Points, in no order, along strands that fork, close into loops and pass close to each other.
(in the rows, 100 means zero)
Two points are linked if the straight distance between their rows is under 91. Some points are linked to none.
vogub: [130 113 110 101  70  92 102  94  85 128  98 120  81  85 116  95 110 105
 118 112 100 130 155 128  80  78  63 103 105  87 106  93]
voban: [ 81  89  86 117 142 109  86 106  91  87  91  75  78 101 115 112  66  87
 112  91  99  98  64 108 112 110  92  64 106 107 104 138]
vezo: [ 99  75  81  99  82  92 136  89  66 117  84  84 107  72 119  83  98 126
 101  68  89 120 156 100 109  88 126 146 116  78 106 100]
genaz: [ 84  73  86  85 123 104  73  80 109  99 128 122  72  98  92  83  83  91
  92 103 123 100  86 143 115  62  97  90  89 130 127 120]
neb: [ 81 104  55 100 119 110  77  83 103 110 113  86 119  89 136  94  93  79
 109  67 108 148 128  73 129 117  88  99  88  82  89 118]
Zofel: [115  96 117  75  72 112 123 121  97 110 106 115 116  88  84  98 126 107
  92 114  80  99  74  51 106  88 126 134  87 112  89  67]
Mul: [107  90 145 135 116 110  90 118  90 101 110  87 134 130  74 107 100 103
  85 109 121  65  87  39 105 106 126  92  60 121 110  41]
risud: [134 116 109 131  84  97 108 113  92 112  90  70 110 123 109  78  96 104
 100 126  89  74  98  63  83 103 108 107  68  88 111  84]
pafe: [ 96  97 123  98 136 127  88 111 128 121  79  68 119  97  95 124 117  71
  85  79 106 127  82  73 126  98  95 111  90  78  50  99]
Vus: [ 72 101 114  89 129  84  68 122 120  63 125  87 105 118  76 138 102  95
  77  87 114  81  78 109 118 138  81  73 100 112  87 121]
Zad: [119  90 105 130 119 110  83  79 127 109  92 115  77 118 118  84  82  74
  89 115 131  76  96 122  66  68  92  78  78 109 122  97]
der: [ 98 128  97 140 117 112 121 113 112  69  95  91 103 111  76 121 102 108
  99 110 102  57  56 108  91 138 112  87 129  98 101  78]
bebi: [118  92 109  87  81  88  79 125 125 128  98 119 112  83 109 101 102  82
  64 109  94 110  92  87  92  67  91  99  71 105  93 123]
Fuz: [115  91  69 123 114 113  62  83 111 139  87  93  99  88 138  52  81  73
 117  86 124 132 117  86 105  75  85 105  84  97  95 109]
dufet: [ 87 116  95 122 122 116 100  81 116  92 125  99  84  97 130 122 111  75
  78  79 127 122 122 139  76  91  58 103 122  66  91  89]
Sani: [123 155 107 111  89 107  95  85 121  82 114 104 108 137  69 103 122 106
 119 136  94  81  91  98  93 122  87  83  81 107 113  56]
tid: [ 65  80 109  96  99 107  89  73  87 107  96 147  56  80 105  87  71  96
 108 111 118  98  83 128  81  78  98  88 119 113 126  82]
sas: [ 84  94 113  91  94  99  96 102 144 107 120 146 105  91  76 117 129  97
  64 122 122  82  62  96  73  68 110  95  94 115 113  87]
vuf: [ 60  95 111 115 106  62  84 101  86  98  73  94  81 105  93 101  61  97
  92  85  87  64  84  80  90 141 113  83 119  93 101  97]
suk: [111  88 117 103 120 119  85 126 124 134  81  94 128  73 104 117 116  74
  92  86  94 151 106  76 123  78  92 104  78  94  64  95]
vari: [ 96 108  88  91 121 116 118 125 116  75 135 101  99  98  84 120 103 106
  72 108  93  92  59 140  98  95  98  81 102 115 108 119]
sipes: [130 101 100  33  80 115 115 119  90  87 109  90 133 109  98 110 127 107
  98  77  72 120 124  57 143 124 123 134  86 107  53 109]
fofo: [ 71  87 112  95  94  85  55  85 120 115  80 125  78 105  85  85  69  84
 120 116  99  78  76  70  87 108 107  70 101 116 111 108]
Nep: [ 91  87 135 151 119  92  70 102 116  87 111  95 119 152  85 120  97 103
  79  95 129  50  97  54  95 124 117  78  64 118 106  69]
suzul: [ 92  78  91  74  89 109 105 109 124 110 119 149 111  71  73 111 109 110
  68 110 117  98  57 110  99  64 112 104 108 117 116 111]
fatoz: [ 87  73  71  84 126 105  78  98  81 101  86  92  85  91 114  93  73  79
 107  84 109 104  84  98 117  97 102  94 109  97 102 139]
Morud: [132  75 110  74  45  94 148 118  73 108  82  80 117  77 107  72 121 126
 110  95  64 106 148  81 104 109 123 143 116  88  80 112]
Lovan: [ 97 112  82 109  81  95 110  82  94 120  92 114  91  83 104  88  69 123
 111 124  88  97  83  94  89  90 105  71  90 108 141  98]
gabiz: [ 84 104  76  61  69 110 132  93 121 101 108 134 117  71  75  97 104 118
 101 110  54 127  88 114 123  96 128  96 107 117 101 137]
Lifo: [114 127  98  68  75  90 124 119  75  86  94 120 110  93  75 104 105 123
  89 104  62  92  90 124 103 124 108  93 123  94 101 104]
kofe: [ 84  94  92  75  63  63 109 108  72  93  81  82  95  92  86  58 109 120
 116 104 101  67 125  88  86 130 109 117 149  77  95  99]
Suz: [ 79  87  71 101  89  92 114  67  72 108  87 108  84  77 128  52  92 130
 156 104 114 112 122 101 104  93  93 107 137  92 120 104]
Nitol: [ 98  98 115 142 104  99  87  93 153  48 121  97  79 136  85 131  85  89
  88 121 113  50  94 152  57 111  86  67 111 119 103  86]
ziso: [130  93 108  97 120 125  98 124  90 122  99  90 135  83 108 133 109  97
  82  82 111 141 118  97 133  70 101 116  61  90  85  96]
dudiz: [ 97  58 106  64 123 102  91 115 114 105 102 120  84  78  67 112 113  90
 100 104  99 126 108 145 123  60 112  92  96 121  84 146]
Biza: [124  95 115  80  46  97 128 116  82 116  89 104 111  83  91  92 110 122
  94 108  66 108 105  75 100  96 118 138 104  99  94  89]
nat: [ 64 111  90 110 120  81  89  80  70  66 134  88  78 110 145 117  73  99
 105  74 104 106 107 143  89 125  60  82 124  92 108 100]
boz: [112  93 126 101 136 108 117 131  85 115  84  91 122  88 111 152 104 103
  56  84 112 119  94 116 127  78  99 116  69  82  78 100]
Rutu: [ 91  62  86  80  67  94 101 104  83 114  93  78 107  78  98  57  99  96
  90  78  92 102 122  44 106 118 127 149 126  79  85 104]
gepo: [ 70  90 128 124 112  80  82  72  86  92  87 102  70 112 121 119  83  76
  86  72 129  75 115 116  67 112  84  98 122  77  96  78]
zed: [ 88 110 148 123 101  83 108 123 115 121  85 119  97  94  92 145 102  89
  90 122  69 118  81 101  86  89  89  72  69 104 102  82]
kap: [ 90 117 105 128 113  97  96  95 141  86 102  79  80 113  96  99  98  79
  95 106  86  94  87 132  89 103  91  97 113  93  91 127]
kefi: [118  88  77  63  92 103 142 111  70  97  97  85 101  93 123 101 114 101
  99  79  77 119 115 147  98  95  95 102 136  83  72 166]
Sofur: [ 81 123  66  80 104  78 104  78  66  63 144 100  86 106 128  98 103 108
 115  84 112 112 111 129  82 127  61  83 140  90 114 100]
mon: [110  92 100  78 105  64  91  96  42  91  80  90  77 112 115  99  80 104
  97  80 123  81 133 130  87 112  96 109 117  82 104  92]
safel: [ 87  72 117 119 138 107  81 105  82  60 108 101  62 124 112 101  49 107
 104 102 116  48  73 144  80 107  86  40  98 137 115 100]
seza: [114  91  90  74  62  65 111  98  74 113  83  95  89  81 143  83 101 116
 146 104  86 124 131 113  82  95  64  88 133  92  87 149]
tuvel: [146 132  99  88  84 104  87 103 115 104 108 101 131 114  78  90 119 114
 110 134  84  96  81  81 110  73 102 107  58 126 106  97]
bet: [ 95 122  72 113  91 105 103  85  95  95 132 108 122 115  93  94 100 111
  68  84 118  90 100  76 108 108 118 133  93  98 135  68]
puvaz: [127 133 147 104  99 100 119 119  73  91  98  66 112 121 106 124 110 116
  77 102  85  81 102  82  99 130  89 127  76  80  68  46]
soti: [ 91 101 136  98  95  94  94 100 145 104 108 142 123 105  66 114 146  99
  80 130 127  72  69  80  77  66 106 102  59 131  95  59]
bigi: [127 102 141  88 111 106  91 137  89 108  87  97 115 112  80 136 130 100
  90 111 100 100  85  82 123  88 100 107  71 111  77  81]
fized: [ 77  72  68  94  97 103 102  61  79 112  94 109  88  67 147  63 102 110
 156  67 128 138 142 102 122  93  95 117 123  91 108  89]
mizor: [ 61  90 126 111 126  79  78 101  94 106  79  76  98 109  92 120  69  88
  84  71 104  92 111  94 123 127 109 103 100  88  86 101]
gulot: [ 93 115  82  79 114 127 100 102 121 102 126 117 113  99  76 119 136  86
 104  97  99 129  75  79 128 109 105 107 108  98 100 102]
luzo: [ 75  81 118  77 117  88  91 113 114 103 108 116  61  86  85 111  86  94
 100 106  76 121  97 155 107  76  90  74  97 119  95 127]
tizov: [106  73  98  85  49  69 152 107  66 117  85  96 107  70 117  79 115 136
 124  91  75 115 157  99 102 106 107 123 136  86 104 104]
Zim: [105  60  90  79 124 113 100 114 102 117  83 109 100  72  97 119  92  89
  94  77  98 140 119 131 134  71 123 104  83 111  83 143]
Folun: [ 99  96  82  86  75  77 128 114  68 112  78  91 102  83 111  83  98 116
  89  94  85  82  98  90  81 111 111 118 131  82 106 133]
Geki: [100 105  88 108  87  92  65  75  91 121 105 120  99  87 109  94  52 112
 123 130  92 105  92  81 110  78  98  60  61 131 146  98]
muvug: [ 92  97 111 127 116 101  75  71 121  90 125 127  84 130  96 100  71 100
  91 128 130  79 101 132  74  79  91  62  53 136 141  80]
livor: [ 86 112  90 107  96  80  96  88  93 113 100  96  86 103 107  90  88 101
 130  93  74 133 133  97 112 111  94  96  96  90 102 104]
pov: [ 91  97  70  86  63  95  60  58 123 122 109 121 103  66 106  78  59 108
 115 118  92 115 102  74 116  75 107  90  90 122 127 122]
bakeb: [ 92  88  91  71  65  87  98  95 113 111 105  98 108  97  93  73 129  90
  91  84  92 114 136  81 103 107 113 148 124  83  81 107]
Fumif: [ 89 109 107 111 111 116 106 102 104  89 123  59 126 122  99  84 101  90
  70  79  99  84  90  47 132 128 121 143  81  87  77  73]
kif: [ 84  83  52  75  94 119  77  66 124 115 119 132  95  64 115  78  73 100
 129  99  94 144 103  96 123  75 101  86  94 127 121 126]
mol: [ 66  97  89 137 126 112  95  76  77 106  89 103  88 103  85  94  82 100
 110  90 121  95  89  81 113 116 130  99 119  97 124  66]
nen: [ 91 103  69 105  91 111 104  92  99 111 124  82 125  94 115  86 111  99
 112  84  99 137 125  46 119 117  96 118 105  76 101  78]
ger: [ 96 110  92 112 107 109  81  98 125 102 118 100  78  95 131 117  84  74
  98 106  94 124  90 111  71  92  50  58 102 101 104 117]
teg: [112 103  99 153 135 114  99 112 102  84  85  51  89 111 125 130  65  97
 106 107 109  85  70 120  96 105  84  70 103  91 104 120]
midu: [110 116  84 118 113 107  90 101 119  94 114  80  93 105 152 109 100  67
  81  80 124 106 112 113  69  92  42  88 115  72  90 118]
Nisat: [ 99  93 102  75  89 117 125 104 135 118 104 127 119  78  71  97 127 101
 102 110  64 141  85 113 132  67 130 105  90 128  79 138]
mav: [ 87 104  70  87  58  96 129  69 107 114 105 124 109  63  96  78  98 127
 125 111  56 134 120  98 111  93 116 104 118 103 119 123]
pok: [111  67  86  80  71  87  92  60  75 106  91 112  85  71 130  71 106 120
 154  70 112 133 172 117 117  94 102 129 123 110 107 100]
bep: [ 71  86 115 115 102  99  98  83  97  87  96  97  40  91 142  93  81  84
 136 112  85 104  84 143  62 100  65  65 131 100  93 110]
Sidar: [114  88 103 134 118 119  77  96  85 122  99  85 116 121  78  92  85  89
 113 107 127  86  95  43 102  95 127  89  75 108 133  51]
rim: [100  88  88 101  95 114 152 106  78 116  92  76 121  77 123  89 109 103
  77  75  86 124 119  82 116  95 123 145 106  63  77 111]
Beze: [ 83  79  84  84  97 104 123 119  90 107 101 132 112  66  83 117  99 106
  69  88  87 109  71  94 107  93 130 108 112 105 118 109]
besob: [120  98  99 103  80  99 111 105 115 105  84  99  95 112 118 102 117  77
  62 108 120  65  87  73  34  95  80 114 106  67  93  93]
Zagoz: [100 106 147 134 112  97  91 128 156  66  97 110 108 123  74 142 122 100
  91 119 111  60  59 109  82 106 103  82  93 120  77  86]
teb: [ 76  95 100 110  98 104 115  79  98 118  98 146  72  79  98 108 102  95
  89  99 122 106 111 117  74  80 102 111 123  86 126  63]
kazal: [111  82 106  77 119  73  87 137  70  94  94 103  92 105  80 113  82 117
  83  99 106  75  92 139 118 105 100  79  79 119 106 129]
putid: [114 138 104 142  89  89 109  89 109  86  85  77  88 133  99  79 103 111
 117 124  96  51 103 110  64 121 104 105 116  87 108  90]
Biz: [100 117  79 114 103 101  76  48  85  91 112 111  74 119 108  72  84 111
 146 114 119  99  96 112 100 106  86  80 103 109 134  84]
Tufu: [126 107 102 102  91  96  75  78 100 131  94 104  88  98  97  73  98  92
 134 105  87 142 151 117 111  84  93 113  89  98  98  83]
Ber: [124  83  91  51 107  91  75 119  69  92 106  96  97 109 106 132  89  94
  96  86 108 106 114 126 112  99  78  92  99 102  99 127]
nebel: [115 107  79  64 102 136 122  95  80 101  96  84 110  98  91 102 141  96
 127  81 106 137 120 113 119 107  96 116 138  77  71 126]
ratu: [128 108 122 136  74 106 141 105  94 111 106  65 109 103 120  56 111 106
  82 122  78  94 110  61  86  93 112 148  72  80  87  62]
Mivib: [125 107  87  75  94  93 104 100  77  95  95  74  78 108 133  92 105  97
 137 107  90 127 122 132  86  94  53  80 127  88  93 146]
Mif: [ 98  89  88  87  96 142 150 107  90 102  92  80 124  77 109  93 134  99
  96  88  79 129  92  61 122 103 129 142 119  80  63 104]
palum: [109 137 115 123  80  86  97 100 126  92  94  93  82 118  97 100  87  97
 110 134  73  80  86 109  64 114  86  77 100  99 104 108]
fibap: [100 115 126  70 119 131 111 118 105  91  85  66 117 108  80 123 132  90
  97  86  93 117  96  82 136 117 109 127 109  84  53  93]
Vigat: [105 133 129 114 113 101 120 121  71  90  95  62 124 112 107 153  90 117
  86  83  81 100 104  98 122 136  91 102  80  75  74  79]
vele: [106  91 148 137 117  94  81 106 155  69  87 105  91 143  65 132 110  84
  89 124 130  54  87 127  59 105 103  74  83 116  98  80]
lurim: [ 70 127  99 111 105  97 114  69 112  93 119 110  84 104  96 105 126  93
 102  88 110 128 128 137  89 108  82 118 136  70 102  79]
fasil: [ 77 100  81 109 112  72 116  81  69  94  98  70  89  95 151  76  92 104
 115  77 107 115 132 126 101 100  86 105 120  70  98 131]
bof: [104 142 124 111  62  85  85  75 135 110  82 112 100 110  79  86  87 103
 105 162  79  66  91  80  57  98  96  73  83 110 118  89]
fano: [103  84  97 104  79  90 100 103  95 129  75 126 104  82  98  99  68 114
  77 132  97  73  83  59  69  78 108  77  84 111 135 104]
kolen: [142 119 107  56  99 118 113 125  96  84 103  85 135 115  84  85 130 107
 106  99  76  97  86  56 153 111 119 129  72 126  54  96]
taz: [ 95 108  99  61 108 111 131 136  72  88  83 109 126  83  71 122 117 119
  89  88  68  92  63  79 133 144 123 102 117 104  74  90]
nafev: [ 53  63  85  77 127 113  85  99 105  84 144 104  58  92 125  83  67  94
  90  99  95  93  71 148  99  63  81  69  95 140 119 128]
nafon: [ 63  97 117  96  97  65  79 108 117 106  79 115  88 100  61  87  82  97
 100 107  76  78  81  75 108 124 126  93 113 104 102 111]
Niv: [ 98  68 125  98 143  93 104 139  98 114  83  80 114  84  94 131  99 103
  74  94 108 120  95 128 131  72 113  95  64 102  85 137]
Fis: [ 93 114 121  89 122  98  83 127 135  70 111  97  98 122  56 128 135  92
 100 113 111  84  58 114 107 120  93  91 112 117  79 107]
sizet: [ 80  91 104 116 130 112  85  91  91  76  99 100  49 107 115  99  62  90
 121 108 101  78  69 138  85 109  85  61 120 121 114 103]
Govu: [108 108 104  90  91 133 150 116  80  92 110  92 120  89 110  96 122 107
  84 101  73 108  72  39 112 100 117 146 101  98  62  60]
retu: [ 93  99 108  92  93 112  99  95 114 113 101 104  97  98  74  81 129  83
  93  92 114 111 112  81 108 101 115 146 126  75  89  70]
vedi: [ 87 112 112 142 121 117  99  96 117  85 107  97  96 111 106 166  98  83
  85  95 125  92  87 107  82 117  77  76 111  81 107  70]
Zipi: [ 96  80  58  83  76 108  99  61 110 111  99 114  95  58 123  72  76 114
 137  93  73 145 130 120 123  83 123  98  91 118 107 139]
firu: [ 86 131  87 135 110  95 118  96  83  67  89  92  98 103  76  94  96 123
 115 102  91  64  78 114  90 156  98  72 137  90 111  63]
Tirib: [ 79  88 112  67 117  90  82 101  99  96 112 103  71  96 115 120  88  74
 104  87  70 139 119 145 103  97  65  79 109 101  78 127]
pud: [109 112  60  58  82 104 127  87  77  91 114 100 110  96  93  91 133 118
 132  92 101 126 134 119 111 117  91 106 150  83  99 125]
bilug: [130  81  95  67  75 124  90  91 122 123  83 111 111  75  97 106 128  76
 123  75  81 159 161 109 121  92  96 110 115 109  67 131]
dazi: [125  81  63 112  86 127  97  99 100 136  80  95 112  66 125  66 109  92
 111  92 114 130 117  75  95  73  96 116 107  85 103 102]
ziguz: [ 93 118 126 113  91  95  78  81 154 112  82 112 100 104  63  93  93  99
 119 159  86  78  69  87  79  77 108  60  80 131 120  93]
pafiz: [131 134 128 133 118 102 101 118 124  80 101  73 134 132  93 101 130 110
 111 128  89  79  62  72 118  85 108 109  37 136  82  81]
gil: [121  92 108 116  90  94  87  86 124 106  82 114  94 124 114 102  92  72
  69 108 135  61 106  87  36  92  79  87  83  86 111  91]
tepid: [119  70  85  72  74 110  84  71 111 110  91 107  97  72  98  85 103  94
 126  67  98 138 167 106 125  87 125 132 111 111  94 113]
Gat: [ 95  75  79  74  48  69 100 102  98 121  79 110  93  61 138  78  99  96
 113  73  78 126 142  88  82  95  82 108 133  86  79 148]
Nisi: [ 92  98 114 108 113  91  88  90  99  73 117 144  95 120  69 110  79 124
  75 119 128  47  96 137  73  99  92  45  77 141 139  69]
Zadur: [ 86  94  89 128  90 101 119  77  91 118  83  87  78  84 110  49 105 112
 142 113 106 103 117  88  89  90 110 120 128  79 112  88]
rig: [ 88  78  97  66  75  54  80  92  51  96  76  98  83 101 118  72  96 108
 130  87 121  77 135  95  87 118  89 111 143  88 103  90]
geru: [115 110 105 110  73  99 139 113  89 102 128  56 125 102 119  61 115 113
 107 105  74 120 124  50 113 111 107 147  82  76  75  74]
zonop: [108  59  62  67  94  99  72  88  87 111  85  97  94  82 117  79  88  84
 118  70 117 103 114  81 113  98 107 119 122  95 108 128]
Gur: [157 148  99  88  86 113  96 107  94  87 109  99 125 131  69  79 111 119
 110 133  99  72  80  87 105 108  98  98  79 121 107  74]
Sebes: [114  89  94  51  62  98 108 100 106 108  92 135 117  63  52 101  94 136
  97 115  69 106 103 117 122  87 140 103  99 135 115 127]
pomiv: [116 101  99  89 108 115 107 113 141 115  96 100 101  97  89  85 116  80
 105 113  62 141  98 129 124  68 115  96  86 112  72 165]
bafo: [135 139 123 118  96 101 121 128 101  76  88 102 111 118  92 116 113 114
  86 123  81  53  67 103  80 128 103  95  94 101  94  73]
bapur: [ 76 108  89  99 108 114 122  71 101 101 109  97  94  99  88  81 126  95
 107  75 114 128 141 118 122  99 117 144 119  73  93  81]
lari: [111 106 125 102  88  98 114 121  60 104  90  98 105 106  82 116 103 110
  94 104 100  82 110  80  94 122 101 114  97  84 102  52]
risek: [ 82  82 117 107 145  93  95 126  87  82  85  96  77 101  75 119  79  94
  84  93 117  70  83 152 108  98 112  83 106 106  97 115]
Lus: [ 92 112 120 122  96  91 105 110 116 121  95 114  82  81 115 124  91  85
  95 112  58 141  95 121  76  87  67  73  96  96  91 117]
Sirez: [ 97 121  58  93 102  98  81  70  99  90 123  94  80 120 105  68  92  92
 128  97 120 105 104 112 106 104  90 103 114  97 124 117]
Geled: [102  77  95  97 108 114  53  73 109 110 126 131  76  95 131  78  71  81
 118 104 128 117 105 126 100  61  77  76  74 128 119  95]
ziv: [ 89 113 111 128  99  94  92 102 129 106  97 104 114 110  75  97  95 102
  87 125  91  77  68  70  93  87 116  96  76 119 120  87]
kizod: [113  86  88  88 113 106  79 129 144 126  94 104 104  88 103  82 105  72
  90 107  89 127  85 106 111  60  89  86  91 106  78 158]
zuvu: [103  93  91  83  93 107  69  56  78  98 118 122  66 111 142  69  76  94
 124 105 134  97 107 127  73  84  68  84  96 102 124  90]
vufom: [115  88  89 114  79 115 117  96  72 111 118  63 121  94  99  67 103 111
 117 101 101 122 134  52 118 115 114 132  94  83 111  66]
nizez: [ 72 124 102 124  85  81 131 106  95  83  89  85  99  99  79  80 108 124
 115 106  70  70  91  86  90 156 117 108 138  80 100  76]
vop: [ 99  91 140 135 131  87 104 132  94  98  77 111 113 100  62 134 107 123
  87 127 114  71  65 121  88  87 113  66  53 130 111  85]
Lokip: [ 82  60  71  67  82  86  91  86  85 106  82 104  91  68 133  77 106  84
 117  57 105 124 142  89  98  99 103 120 149  87  79 130]
megug: [113 111  86  94  91  94 107 126 102  90 107  96 107 112 128 132 108  85
  57  96 113  65  67  93  67 109  81  97 111  75 100 121]
dubu: [117 110 115  98  70  74 105 102  78 114  94 117  89 105  98  98  98 108
 100 110  92  93 136 115  78  95  88 109  91  92 120  72]
nane: [ 93  99 132 155 113  87  79 112 128  98 109 104 134 128 103 138 105  99
  67 100 120  79  86  71  87  89  98  81  39 120 106  82]
kuvu: [ 99  83 114 115 129  84  84 118  72  98  94 130 113 103  70 114  82 134
  85 110 136  66  90 122 103  94 107  49  57 139 131  80]
Ged: [117  92  68  75 107 121 112  97  81 101 104  85  82  86 126  79 101  89
 125  98  95 138 110 148  92  70  76  91 125  95  93 154]
Dilur: [153 114  90  60  95 107  87 126 112  93 112  96 137 123  79  92 130 110
 104 111 100 102  91  72 141  92 112 122  63 127  90 113]
morot: [101  86  98 123 125 111  69  95 104 122  76  76  92 103 123  83  83  64
  95  78 137  99 114  85  99  90  87 116  97  75  83 103]
tegez: [ 98 102 112 130 131 120 106 121 127  80 103  70  69 109 110 139  91  78
  95 107  95  93  73 150  80  97  74  69 113  97  86 123]
fifug: [132 104 121 162 106 113 104  94 111  95  87  83 114 144 100  91  89  99
  88 121 115  55 107  74  70  99 118 101  52 103 122  60]
liki: [122 109  67  82  69  98  95  86 122 110 116  97 113  96  94  57  97 123
  97 118  78  98 108  83 120  88 129 123  82 112 123 117]
lev: [119  99  91  55  99 130 106 114  81 101  99  81 123 104  83 116 130 101
 119  84  92 133 127  78 136 126 112 120 116  89  73 103]
Zupop: [101  85  92  90  61  84 110 109  95 132  80 120  93  66 113  94  82 102
  73 101  87  95  94  63  67  85 106 113 111  86 117 121]
gib: [ 89  94  93  90 117 115 138 123  72 103  90 101 130  83  92 130  95 115
  73  84  89 100  74  87 125 118 133 112  95  92 105  89]
kisu: [109 119 102 127 102 121 109  88 119 100 117 111 112 119  99 119 118  98
  72 105 133  81  88  82  81  94 102 111  77  98 127  52]
neku: [ 93 133  96 125 101  82 126 110  75  89  99  86 112 111 113 122  88 116
  79  91  81  95 101 112 101 127 100 101  98  81 105  96]
Sula: [ 89  93 120 139 125 107  83  84 112 108  75  83  75 115 104 104  91  68
 106  97 130  85 107  99  81 109  99 104 112  76  93  84]
Zizuf: [ 78  94 103 125 101  77  60  85 134 116 102 105  98 113  97  87  73  84
  88 109 105  87  84  70  98  86 106  77  71 118 116 112]
zor: [ 98 133  77 122  85 110 119  86 107  85 135  79 123 121 107  78 113 112
  78  92  99  76  83  57 107 127 115 142 103  86 111  75]
Banuz: [103 124 114 137 106 124 109  93 145  84 115 104  98 117 112 140 121  81
  72 102 120  87  84 113  70  97  86 105 100  85 100  81]
giv: [130 133 108  76  90 103 118 122  90  93  99 100 102 114  89 105 122 106
  98 113  84  89  78 109  91 110  92 104 111  93  89 112]
rif: [ 85 108 126 122  98  86  84 103 144  85 135 136 136 120  81 136 123 113
  65 110 130  76  70  64  76  89  92  85  46 133 106  67]
kopu: [114 105 108  60 107  99  75 108 105 101 112 103  93 113  93 124 109  79
 111  94  82 143 124 123 121  98  76  90  98  99  76 132]
bupo: [ 92  84 144 120 116  85  92 124 115 121  90 127 102  92  80 133 107 104
  82 118 107 108  85 122  89  69  97  72  55 117 113  89]
vepov: [ 69 106  92 121 118  96  92  93  92  75 133 108  89 109 120 149  75  92
  76  76 115  96  84 114  88 121  76  75 120  96 115  94]
Som: [ 92 131  73 108 121 112  93 103  97  83 129  93 122 119  90 134 103  97
  93  88 104 109  78  83 124 129  95  91  96 103 107  99]
zis: [123 104 103  60  78  90 110 123  89  96  91 137 120  79  56 102 107 135
  91 106  74  85  89 109 117 106 127 110  91 122 105  96]
vas: [115  98  98  59  99 113 145 122  69  98  76  88 110  93  97 114 117 108
  85  87  81 103  89 128 111 100 119 126 129  82  68 143]
gimuk: [124 132 112 123 120 110  97 109 131  85 122  92 130 125 105 107 141  89
  90 104 110 104  75  84 125  78  98 113  46 118  80  88]
bamo: [ 83  84 123 116 117  85  84  73  49  99  78 109  71 119 116  96  65  97
 106  79 132  71 121 103  84 120 105  97 108  88 112  60]
sipif: [ 70 113 109 106 124  98  88 103 113  90 103  70 118 122  81 107  90  96
  80  70  95  85 102  78 136 137 128 120  90  89  79  84]
guvi: [ 68  93 112  98 116  89 103 100  85 100  91 124  80  98  77 121  91  94
  84  87 106  99  95 136  99 109 102 102 125  89 107  89]
doba: [115 126 106  54 100 124 120 123 105  81 118 127 121 105  80 121 142 101
  97 103  86 117  67 104 122 107 101 111 106 114  69 111]
Kovap: [ 73  76 104  84  99 103  95  75  84  93 101 119  39  79 134  69  84  90
 131 104 107 108  79 154  72  80  82  86 138  92 106 102]
pegog: [130 110 137 138 105 104 118 133  91  86  85  82 136 121  81  99 101 114
  94 127  90  51  63  59 104 102 121  98  47 134  92  55]
dokop: [ 68 112  99 105  83  54 123 103  89  91  83  72  94 103 100  56 106 129
 136 114  89  79 117  69  94 145 100  99 147  79 100 106]
dolu: [ 98 104  57 104 102  95 103  84  87 106 110  87 103  84 157  75 102  88
 120  74 113 148 146 110 110  93  76 100 108  74  94 131]
lidas: [109 123  91 106 123  98  70 104 123  87 137 100 124 130  76 111 121 103
  91 102 128  89  88  98 126 100 102  96  64 121 113  92]
Fani: [102  95  93 120 103 115  95  91  86 121  79  86  89 104  84  78  96  98
 136 117 114  98  99  65  94 105 115 104 110  95 123  76]
beke: [108 122  50  84 104 103 108  78  71  77 125  86  98 110 122  97 119 109
 133  87 123 115 114 111  98 109  68 102 136  82 108 115]
gifi: [ 90  84 106 131 124 104  78  93 120  51 126 114  74 134  87 109  69 109
  84 108 128  39  83 150  70 108  91  37 100 141 124  82]
dek: [ 65 121  90 119 114  78 121  89  88  94  95  81 101 102 121 100  77 106
  92  76  81 115 126 119 114 119 107 122 111  73  99 115]
rudan: [112  58  77  67  84 106  87 108  77 110  83  93  99  83  76  89 101  98
  97  80 111  88 110  70 114 108 135 132 124 100 109 104]

A piece is all that can be reached along the links. How many separate loops has the piece of each point below (a circle has one, a figure eight two, a Y none), and how many tips (points with one link)?
pomiv: loops 1, tips 5
tegez: loops 2, tips 6
vufom: loops 1, tips 1
Biza: loops 1, tips 0

A fork is a point with three links, a tip a point with one. Leave the first point through the second and follow the links. Name the first fork or tip that comes.
guvi / risek: lev
kopu / Ber: sizet
nafon / vuf: beke
livor / Tufu: dek
gib / Beze: Mul
dufet / midu: Nisi
